The views of a scene show one set of named points, each view turned or mirrored, shifted and resized as a whole, with a little noise and some points left out.
In the rows, zero is written as 128.

Scene 1
View 1
j_289: [136 100  98 144 121 131 161 148  99 158 133  81 113 103 133 129 107 136
 139 148 159]
j_593: [119 122  76 119 130 140 133 127  94 117 138 108 115 120 143 125  94 171
 184 186  99]
j_597: [135  97 109 129 147 142 139 155 101 124 107  95 113 121 137 106  79 180
 160 180 122]
j_362: [135 108 117 119 144 117 165 144 139 140 125 119 114 112 127 105  94 148
 143 179 117]
j_237: [130 123  88 140 104 139 168 143 114 165 144  92 105 120 139 161 127 111
 137 141 158]
j_101: [188 125 149  57 161 167 142 179 225 145  45  74  66 141 172 166  60 143
 161 127 141]
j_627: [151  96 132 132 139 141 161 153 140 149 111 103 108 134 137 141  73 152
 140 155 135]
j_267: [143 116 141 124 139 114 188 140 180 155 134 152 114 138 125 134  97 123
 112 175 118]
j_171: [140 102 116 120 150 111 163 145 139 143 121 108 116 100 125  99  89 150
 143 175 124]
j_132: [139  82 107 163 117 121 172 110 104 157 156 126 136 118 118 137  73 161
 149 174 117]
j_46: [135 139 113  87 152 138 148 169 161 125 100 112  91 127 147 118 109 135
 150 176 121]
j_406: [165 109 103 124 105 121 184  97 169 194 153 113 118 110 134 180  79 111
 155 136 120]
j_589: [124 132  89 100 139 125 149 156 124 129 120  96 100  99 140 105 119 139
 155 173 125]
j_806: [153  88 121 126 148 144 145 161 121 142  97  76 108 112 138 116  71 168
 151 154 145]
j_45: [122 113 128 128 159  92 181 177 138 144 126 123 111  95 112  68 136 120
  97 182 142]
j_229: [122 137 118 111 148 177 128 182 120  94  92 119  91 187 160 148  97 168
 149 187 123]
View 2
j_362: [133 137 132 158 143 120 141 120 127 116 149 145 126 123 129 122 123 135
 138 129 118]
j_46: [144 135 132 143 141 115 140 127 110 119 126 165 128 133 120 136 137 118
 138 135 114]
j_101: [147 105 146 110 163  92 117 133  72 130 118 195 135 140 113 151 158 162
 152 153 132]
j_593: [120 128 131 173 121 114 139 108 120 107 152 156 136 135 121 110 104 108
 149 142  92]
j_289: [ 96 117 136 147 141 112 131 110 116 104 133 137 138 135 139 131 111 148
 118 136 115]
j_597: [122 126 128 158 140 108 135 107 120 110 143 168 136 119 129 105 102 128
 131 142 115]
j_627: [120 117 138 144 150 114 133 119 114 111 148 159 128 137 128 125 116 152
 134 136 127]
j_267: [140 137 144 145 152 132 142 139 132 119 159 140 112 146 122 139 135 147
 140 116 138]
j_45: [134 159 125 150 151 132 152 124 139 116 129 125 118 111 145 134 133 130
 108 113 130]
j_806: [115 119 131 148 149 105 129 105 110 113 134 163 137 117 134 115 113 150
 128 144 121]
j_132: [101 122 140 170 134 128 136 116 142 101 177 127 124 145 130 113  94 146
 138 126 118]
j_589: [127 139 131 157 134 115 139 116 115 113 127 141 132 127 130 129 129 115
 134 135 101]
j_171: [133 139 132 160 147 118 138 117 122 116 145 143 125 117 134 120 123 141
 137 132 119]
j_237: [ 95 118 142 147 130 123 133 121 119 101 137 122 134 161 134 146 116 137
 124 127 107]
View 3
j_229: [125 158  91 175  99 100 172  98 157 104  76 148  98 142 124  90 126  85
 135  73 168]
j_171: [130 147 125 149 112 147 128 133 131 147 141 122 116 123 165 105 153 122
 136 139 135]
j_45: [130 169 129 112  98 186 119 155 132 152 157 118 127 162 152 149 132 126
 165 140 154]
j_289: [131 144 127 164  98 142 139 103  78 130 147 123  91 139 170 108 110 138
 105 147 164]
j_593: [135 152 128 164  92 109 131 107 115 135  62 121  93 139 162  58 134 119
 105 143 124]
j_267: [118 157  97 127 108 175 132 135 140 137 177 140 132  96 116 106 145  91
 110 109  89]
j_101: [104 117  91 205 140  81 198  39 193 143 193 189 152  88 128 131 167  62
 136 114 162]
j_597: [131 143 123 179 111 117 139 126 128 127  97 123  90 130 177  82 151 127
 136 123 165]
j_132: [128 147 119 159 103 159 114 144  78 119 134 110  79 101 168  68 132 138
  85 124 113]
j_362: [129 152 120 144 108 148 127 131 132 143 135 126 114 126 152 100 145 115
 127 132 127]
j_627: [120 137 106 174 116 134 150 111 121 124 157 139 102 104 155 101 139 113
 112 112 149]
j_406: [121 136 110 156 109 157 132  96  94 146 197 138 126  82 142  95 129 116
  67 153  83]
j_806: [126 127 123 187 122 117 146 109 127 130 142 133  95 119 183 103 152 129
 135 133 176]
j_237: [128 152 118 153  82 146 149  80  71 129 153 134 102 146 141 112  81 124
  83 149 146]
j_46: [124 156 113 149 104 121 156  95 162 148 121 148 132 140 132 114 139  89
 140 131 141]
View 4
j_806: [130 142 135 124 132 120 115 134 109 127 108 115 125 160 155 144 152 102
 120 123 114]
j_627: [126 151 128 120 134 114 111 138 115 145 125 130 131 153 149 145 147 104
 121 122 123]
j_132: [143 150 116 131 127 128 115 118 126 156 135 122 148 156 129 142 147  99
 156 143 131]
j_362: [123 153 129 131 121 128 116 115 109 141 129 124 136 147 140 129 141 120
 131 119 133]
j_101: [103 171 130 102 151  97  95 160 105 122 122 142 121 147 168 142 172 108
  51  84 120]
j_593: [142 151 100 123 120 116 130  92 110 114 121 106 141 143 136 131 154 102
 136 135 134]
j_597: [130 137 120 126 126 117 128 115 101 127 111 108 125 155 151 142 148 102
 132 126 125]
j_171: [122 150 135 134 123 133 114 117 107 138 124 123 137 152 141 129 144 121
 130 118 127]
j_45: [115 148 158 132 107 138 115 112 105 144 131 141 122 146 141 120 109 143
 143 115 128]
j_229: [120 147 101 103 126  79 134 111  95 124 120 119 109 136 164 148 134  96
 110 111 142]
j_237: [152 158 133 101 118 111 104 123 144 121 136 151 133 143 135 136 128 105
 132 143 119]
j_46: [115 159 125 115 121 110 117 114 102 121 126 131 125 138 150 127 141 124
 103 105 134]
j_589: [130 153 130 120 114 124 119 103 110 110 122 126 132 142 140 123 138 123
 121 121 125]
j_406: [138 178 125 121 135 133  90 136 140 151 150 148 160 150 124 132 162 113
 121 131 127]
j_267: [114 167 126 123 126 121 105 128 114 167 152 148 138 141 138 129 132 124
 125 111 145]
View 5
j_806: [101 117 101 130 109 118 135 137 133 117 154 143 129 139 136  98 122 135
 130 160 139]
j_101: [ 76  83  95 151 124 136 100 107 157 122 146 178 145 112 172 111  76 166
 131 140 130]
j_627: [100 126 121 128 115 122 135 131 139 132 143 146 122 138 146 107 108 132
 142 153 138]
j_132: [103 159 142 124 103 107 156 145 141 137 138 125 113 151 139 100 128 113
 155 154 144]
j_171: [103 136 132 137 101 116 137 134 138 121 148 139 127 132 125 116 134 139
 140 157 121]
j_362: [102 138 138 134 107 121 136 132 140 126 142 134 123 131 127 115 134 139
 141 152 123]
j_589: [ 93 139 125 141 113 126 139 120 132 110 140 124 137 122 136 109 151 146
 124 153 119]
j_597: [102 116 117 127 107 122 149 137 133 124 145 129 124 142 124  95 141 139
 126 158 144]
j_406: [ 87 171 141 144 106 104 130 129 152 123 139 145 125 132 171 113 101 118
 169 142 128]
j_593: [ 84 134 132 136 107 121 159 127 142 127 134 109 125 137 142  87 162 140
 127 152 147]
j_229: [ 93  92 126 120 134 154 145 111 133 147 122 126 121 132 140 101 130 156
 109 147 151]
j_289: [105 158 112 122 120 118 146 130 120 112 143 127 127 137 144 105 125 117
 132 160 129]
j_46: [ 94 117 139 142 120 140 125 108 140 132 132 140 132 116 135 123 130 162
 126 146 119]
j_45: [130 150 143 124 110 126 130 136 115 120 148 137 124 126  93 140 140 139
 135 164  95]
View 6
j_132: [152 182 159  31 137 149 159 151 168 163  95 146 124 133 107 126  81 125
  98  62 130]
j_627: [159 175 151  83 115 151 164 112 133 124 142 109 147 146 109 122  78 108
 101  81 139]
j_267: [141 175 145  78 115 137 119 156 128  88 141 119 130 174  80 115 125 142
 101  66 124]
j_593: [149 161 177  55 141 185 125 134 182 191 138 122 104 127 152 127  96  85
 140  92 153]
j_806: [182 183 162  92 118 168 168  81 133 149 149 121 136 144 132 145  62  96
  99  91 153]
j_362: [164 180 165  78 126 165 118 127 149 131 140 133 111 158 114 139  98 119
 111  75 140]
j_406: [139 183 132  40 122  91 150 174 114 117 121 112 104 143  89 116  98  99
  71  70 174]
j_589: [151 161 163 108 138 176 108 121 131 157 156 137 103 147 138 145 114  97
 121  90 171]
j_46: [151 158 161 114 117 171 109 113 131 118 181  99 119 164 125 128 121  97
 129  95 155]
j_597: [172 174 176  83 128 190 148  93 166 162 143 124 132 140 139 140  72 104
 125  85 135]
j_289: [154 174 142  88 151 164 162 123 116 171 117 158 140 123 119 139  99 108
  86  83 162]
j_101: [158 157 137 141  74 128 171  75  78  58 225  15 166 167 112 102  94  59
 104 126 173]
j_229: [141 139 171 110 120 210 144  96 168 140 178  77 174 141 139  98 118  98
 164 106 113]
j_171: [171 184 164  82 122 159 118 116 140 132 142 139 108 165 116 150  88 121
 105  72 148]
j_237: [126 155 128  92 158 151 160 149 102 168 120 148 148 112 113 117 130  98
  87  87 173]

Which points are out of place in each view (at most two, in the order of its rows)? Write none if all are in place.
view 1 => j_406
view 2 => j_289, j_132
view 3 => j_267
view 4 => none
view 5 => j_46, j_45
view 6 => j_101
